Points on a hilly landscape, in no order, each with its height.
A climber steps from a point to whichever of its 2 nearest points has the largest rise for the distance, and stops where none of them is higher. Distance is the straight distance between rows; heights are no part of it.
<147> height 675: [-7 11 6 8 -10 16 -7 4 -44 3 13 1 3 11 2 -1 13 4 0 -14 -15 -18 -8]
<805> height 658: [-14 -3 -11 14 15 -5 25 -16 -6 -22 14 -1 -7 -2 -12 -20 -7 10 -3 -30 -9 12 -15]
<369> height 342: [-9 9 6 7 -3 -7 -1 6 -11 14 2 10 8 -1 11 14 -19 0 3 6 -11 -10 24]
<627> height 755: [16 -17 7 2 5 13 -2 -4 12 -3 16 12 -10 -1 -13 -4 -10 21 2 -6 -6 -1 -14]
<207> height 233: [6 -1 3 -12 8 13 -7 8 -25 16 -9 10 15 15 5 9 23 -23 -16 7 17 -24 18]
<989> height 602: [-7 6 -23 3 8 -8 11 -16 11 -13 15 -19 -8 -8 -18 -28 -8 15 -1 -21 0 7 -15]
<817> height 253: [-9 12 -21 -10 19 -10 -8 -11 12 6 -2 -20 9 -4 -3 6 10 -15 -2 -8 13 16 -24]
<297> height 21: [-14 3 13 -11 -4 -5 17 20 -7 9 7 24 8 0 8 11 -14 2 13 31 8 7 8]
<381> height 48: [5 3 6 -11 -8 -13 7 20 0 13 13 19 0 -12 -9 10 -35 9 17 22 0 9 14]
<737> height 557: [14 4 11 4 2 -5 -18 3 21 5 -16 5 -6 -15 10 3 -12 -4 -4 11 -4 -2 7]
<526> height 414: [14 6 0 -8 3 5 6 15 -1 15 -16 4 -8 -22 6 9 -11 -7 14 25 25 -8 27]
<546> height 473: [-11 -8 3 6 5 -11 1 -7 3 -8 19 0 -6 -1 1 -4 -1 9 17 0 -8 0 -22]
<154> height 644: [14 2 0 18 16 20 -19 -3 -8 13 3 6 -5 -3 0 -7 1 7 11 -12 3 -22 6]
<391> height 875: [-2 -10 24 1 -15 10 3 13 -13 7 6 10 1 -4 -14 0 -14 17 6 5 -1 -9 6]
<24> height 147: [-12 6 -6 -27 -12 3 18 -1 4 -3 -2 -10 19 13 10 2 2 0 -2 -5 5 26 -5]
<469> height 462: [6 2 7 2 3 10 14 7 -27 2 20 27 -25 -8 -7 17 -16 12 15 -22 -22 -9 -11]
<103> height 303: [-2 9 8 15 11 3 -7 1 -9 18 -8 12 11 -6 17 9 -2 -10 -9 8 5 -21 23]
<441> height 765: [-7 0 -15 -1 -7 -12 30 -3 8 -20 0 -11 7 6 -1 1 12 -4 -9 22 15 16 1]
<287> height 384: [13 10 -6 -1 4 -7 2 -9 29 -1 8 -3 -8 -15 10 -19 3 4 7 18 5 -2 -3]
<110> height 476: [-13 8 11 9 -8 14 -16 1 6 8 -6 -5 5 3 3 -10 6 4 13 -21 3 1 -7]
<198> height 634: [13 -6 -3 3 -7 0 11 -2 10 -15 -22 -12 3 -2 0 10 20 -13 -24 15 11 5 10]
<187> height 515: [-19 -12 4 -11 2 -12 3 -2 -5 -9 9 -7 8 4 9 -5 1 3 9 15 3 10 -14]
<615> height 558: [1 -11 1 -3 4 -18 -3 6 -7 -10 -12 1 -4 7 23 -4 -3 -4 -21 39 1 -14 27]
<28> height 203: [-3 -8 6 -21 -9 20 4 10 -23 8 -13 -3 16 19 5 4 20 -12 -7 -1 12 -7 13]
<324> height 283: [9 -3 -10 -9 -19 -6 7 -10 11 -9 0 -14 2 8 -7 7 -9 6 -6 -9 -19 12 11]
<765> height 606: [6 5 -1 4 -11 16 -9 4 -36 -3 14 -2 -10 9 -11 8 19 1 13 -22 -14 -4 -27]
<613> height 723: [15 -13 7 15 -2 -13 -5 0 6 -10 4 11 -5 -3 -2 -8 -23 7 -8 13 -21 -4 18]
<3> height 166: [-9 2 -14 8 3 -19 -6 -9 17 -15 -3 -27 3 -3 -15 -10 -12 5 -16 -1 -2 17 -7]
<655> height 526: [-6 6 0 15 1 2 0 -12 14 -4 -7 -5 3 -2 10 -8 2 -4 3 -14 -3 0 7]
<451> height 661: [7 -7 -9 11 12 20 -1 -10 -21 -9 4 -3 6 5 -22 -6 30 -13 6 -32 4 7 -19]
<246> height 268: [10 4 7 1 13 7 -8 6 -25 28 -10 11 14 -7 0 8 -3 -17 -18 2 15 -32 30]
<612> height 676: [-5 -5 14 14 3 7 -5 4 -1 -4 -3 -1 9 5 8 -12 17 3 -11 21 16 -11 0]
<224> height 426: [2 4 5 11 3 -6 2 -1 16 0 17 11 1 -3 4 -10 -6 13 13 23 -1 -1 -7]
<886> height 504: [9 1 -2 13 3 -13 -6 -1 -3 -5 -16 -4 -1 3 16 13 12 -10 -30 27 -2 -18 16]
<511> height 316: [19 17 -9 -3 16 9 -8 -9 22 20 4 10 4 -13 12 3 3 -12 12 -6 4 -5 -4]
<452> height 433: [7 1 -5 11 -2 8 -23 -4 4 6 -1 0 -4 11 -9 18 10 -6 -1 -28 -11 -1 -9]
<486> height 562: [3 -5 14 -1 -3 21 -1 6 -20 13 1 13 8 1 -9 16 17 -12 18 -11 4 -5 -11]
<368> height 825: [21 -10 3 7 -1 6 -19 -1 15 0 5 -6 -7 -1 -10 1 1 15 -6 10 -2 -5 -13]
<411> height 112: [-27 9 -8 2 -4 -6 -3 5 -13 -6 -3 -17 22 20 9 2 11 3 -25 3 6 10 -5]
<647> height 611: [9 -7 8 -2 -4 -17 -2 20 4 -13 -16 12 3 2 15 -16 -14 -2 -18 44 -8 9 26]
<406> height 385: [-1 5 3 5 -8 5 -15 2 -10 16 3 1 3 8 1 18 -6 6 2 -10 -12 -11 5]
<825> height 745: [-16 0 9 14 -6 5 -5 1 -23 -4 9 -5 9 12 4 -8 16 8 -5 2 0 -16 -7]
<910> height 664: [3 -12 6 4 -8 -17 -6 4 8 -13 -6 -8 4 4 11 -23 -15 9 -11 23 -13 6 20]
<621> height 463: [4 -6 12 -8 -3 -6 -6 10 0 18 -9 2 -11 -22 -10 16 -23 -5 17 10 11 -10 21]
<325> height 714: [3 -5 15 15 10 20 -19 12 -32 20 7 16 -6 -6 -16 -5 -3 7 7 -15 6 -27 5]
<919> height 343: [15 8 -9 -18 6 -2 0 -3 25 -2 -12 -10 -5 -11 16 -10 16 -7 4 19 19 9 -7]
<600> height 579: [-3 -4 4 21 7 9 0 -10 0 -1 0 6 -12 -2 2 -9 -6 8 13 -24 -9 -14 8]
<633> height 98: [2 10 7 -11 -12 9 14 0 18 13 6 14 4 -10 -1 -8 -15 5 17 -4 -3 6 9]
<819> height 614: [8 1 -19 4 15 -13 3 -21 31 -10 7 -2 -13 -8 -4 -17 -11 6 -10 -23 -10 12 -7]
<117> height 477: [-8 -12 11 0 -8 6 -18 -3 -8 1 -6 -2 9 13 -9 14 6 -5 -18 -27 -10 4 -14]
<680> height 609: [3 -7 8 5 -2 22 -5 1 -9 0 -2 0 13 9 -15 -4 28 -11 6 -13 11 5 -14]
<104> height 610: [-9 -3 -7 -10 6 7 -7 9 -10 -4 -14 -9 7 18 20 -11 17 1 -17 25 24 -2 2]
<251> height 519: [-9 -15 25 -2 -7 14 1 -1 -22 4 -6 10 8 5 -6 8 6 -9 -2 -22 -6 -11 -4]
<241> height 403: [12 11 -1 -7 2 20 -4 6 -18 18 18 18 -11 -1 -7 18 -11 9 17 -29 -16 -6 -15]
<380> height 401: [-1 -5 -1 1 0 -8 17 -5 10 -12 17 15 -31 4 -11 -10 -12 17 16 -30 -23 8 -8]
<645> height 507: [-2 -10 15 6 8 -4 -12 -3 4 11 -9 6 -8 -14 3 8 -9 -11 16 1 2 -14 10]
<144> height 720: [-10 4 -15 16 15 10 17 -10 -17 -14 10 -8 3 1 -18 -5 12 1 -2 -34 -2 9 -28]
<53> height 450: [-6 0 -7 -2 -10 -8 -6 6 -14 -5 -18 -15 -4 18 10 10 17 -7 -22 16 4 -16 19]
<65> height 173: [-17 3 -3 -19 -8 12 8 2 -7 1 -16 -10 13 12 12 6 17 -14 3 -8 12 12 2]
<766> height 660: [-12 4 -5 12 3 3 14 -15 -16 -8 2 -9 7 3 3 6 13 -11 3 -27 -9 0 -10]
<49> height 284: [13 21 -20 -2 11 -4 -18 -10 26 12 -1 -11 3 -6 14 6 13 -14 2 -4 3 5 -13]
<714> height 252: [11 9 -5 -9 -15 0 3 -2 16 3 -10 -5 14 5 14 1 -12 4 -14 5 -11 12 23]
<693> height 353: [2 -3 -3 5 -4 -11 25 -6 9 -12 16 19 -10 -5 -2 -16 -17 4 23 -11 -22 5 11]
<542> height 87: [-19 0 -12 0 8 -2 -17 -3 -17 0 -7 -32 18 10 -5 -2 8 -3 -25 -9 9 8 -11]
<133> height 700: [1 12 -22 -6 0 -5 19 1 14 -19 -23 -23 -4 -2 -2 -2 22 -10 -16 18 25 16 4]
<203> height 580: [9 -11 9 3 -12 10 5 -1 9 -4 -11 -2 7 3 -12 8 16 -8 -6 -1 10 5 -2]
<180> height 224: [-24 19 -23 -22 12 -8 0 3 9 4 -7 -31 4 -5 -18 -2 2 -10 -4 -2 24 26 -20]
<111> height 559: [-21 -14 -1 -18 8 -12 -9 1 -8 -4 -8 -11 3 16 21 5 3 -4 -8 17 10 0 -1]
<865> height 124: [-2 7 2 -17 -9 12 9 -6 6 5 8 -2 15 1 6 -7 -3 7 12 -16 -4 14 -13]
<854> height 345: [9 11 -18 -7 -3 -10 9 -16 22 1 19 -2 -9 -8 10 -21 -6 10 15 -4 -10 -4 6]
<595> height 321: [3 -6 -4 -21 -4 0 8 4 13 -2 -2 -5 -7 1 10 1 7 -2 16 25 15 0 6]
<815> height 905: [4 -11 4 4 -10 -12 -5 0 19 -14 -2 -14 -11 -2 -8 -5 -1 7 3 13 2 3 -3]
<518> height 298: [10 20 1 -2 10 -7 -9 7 19 4 -18 1 -17 -17 25 -6 9 -6 6 32 14 -4 -1]
<475> height 402: [-3 -13 6 -14 -18 -3 -2 7 -15 3 -6 -6 -1 12 0 11 1 1 -10 12 -2 -15 19]
<735> height 530: [-4 6 7 9 -11 4 6 2 -22 -8 23 11 -16 0 -2 13 -2 9 14 -12 -22 -5 -26]
<823> height 793: [-2 -7 16 8 -5 5 -8 16 -23 19 -1 12 -11 -17 -21 9 -25 9 8 -13 8 -15 9]
<357> height 612: [25 7 9 8 8 7 -9 0 29 11 -7 20 -5 -19 -1 -2 -21 7 -6 -5 -5 5 1]
<113> height 365: [1 6 -4 -22 2 1 1 15 7 4 -22 6 -15 -3 24 1 -5 -3 8 33 19 -2 24]
<233> height 829: [-6 -7 -6 7 -4 -28 15 -4 18 -22 7 -3 -1 -1 -6 -11 1 -5 4 21 1 14 -2]
<292> height 314: [7 -9 -12 -1 -5 -23 12 -11 19 -20 5 1 -1 1 -5 -12 -17 -3 2 -7 -25 16 12]
<971> height 798: [7 -15 13 15 3 1 5 6 -5 0 18 23 -6 -3 -13 -1 -24 22 3 8 -11 -10 4]
<794> height 74: [11 5 1 -15 -10 -9 13 5 23 10 24 27 -5 -14 -11 -6 -24 8 21 9 -8 8 8]
<921> height 140: [-14 0 -5 -2 -7 -11 -3 -1 8 -10 -10 -21 17 11 -2 -2 -4 2 -30 4 0 24 -1]
<780> height 63: [-14 -9 1 -8 11 2 -11 -4 -23 2 1 -10 19 13 0 5 21 -14 -11 -8 9 -1 -20]
<151> height 354: [17 15 -7 0 8 14 -10 -1 13 25 13 20 -2 -5 -7 15 -7 2 15 -19 -5 -1 -9]
<768> height 460: [-1 -11 3 5 0 3 19 -3 -10 -22 14 10 -25 3 -13 8 0 10 6 -30 -19 9 -28]
<337> height 671: [24 6 -2 10 16 1 -9 -14 32 -3 -4 5 -9 -16 6 -17 -6 3 -10 -12 -6 6 -9]
<457> height 359: [-20 -18 14 -18 -11 -16 11 11 -23 -8 4 7 1 17 6 8 4 -1 -7 28 -1 -7 7]
<345> height 603: [-11 3 0 14 -8 1 3 -6 -12 0 -2 -3 -6 1 0 16 18 -14 21 -16 -6 -13 1]
<15> height 195: [-11 10 -15 -7 8 -13 -6 0 16 -9 -17 -32 2 -10 -23 1 -7 -9 -23 5 16 26 -14]

For each start below, name the point where the climber stops.
<224> | <825>
<475> | <391>
<24> | <144>
<595> | <337>
<406> | <144>
<110> | <391>

Call two points neighbours if one is among the 2 nearest of the other. Go from one point of each pair to the other, from neighbour to neighbour, staying as high as possible. Name the lowest point that can't be avoided.
<825> / <391> | <457>
<815> / <391> | <627>
<337> / <391> | <203>
<337> / <144> | <989>
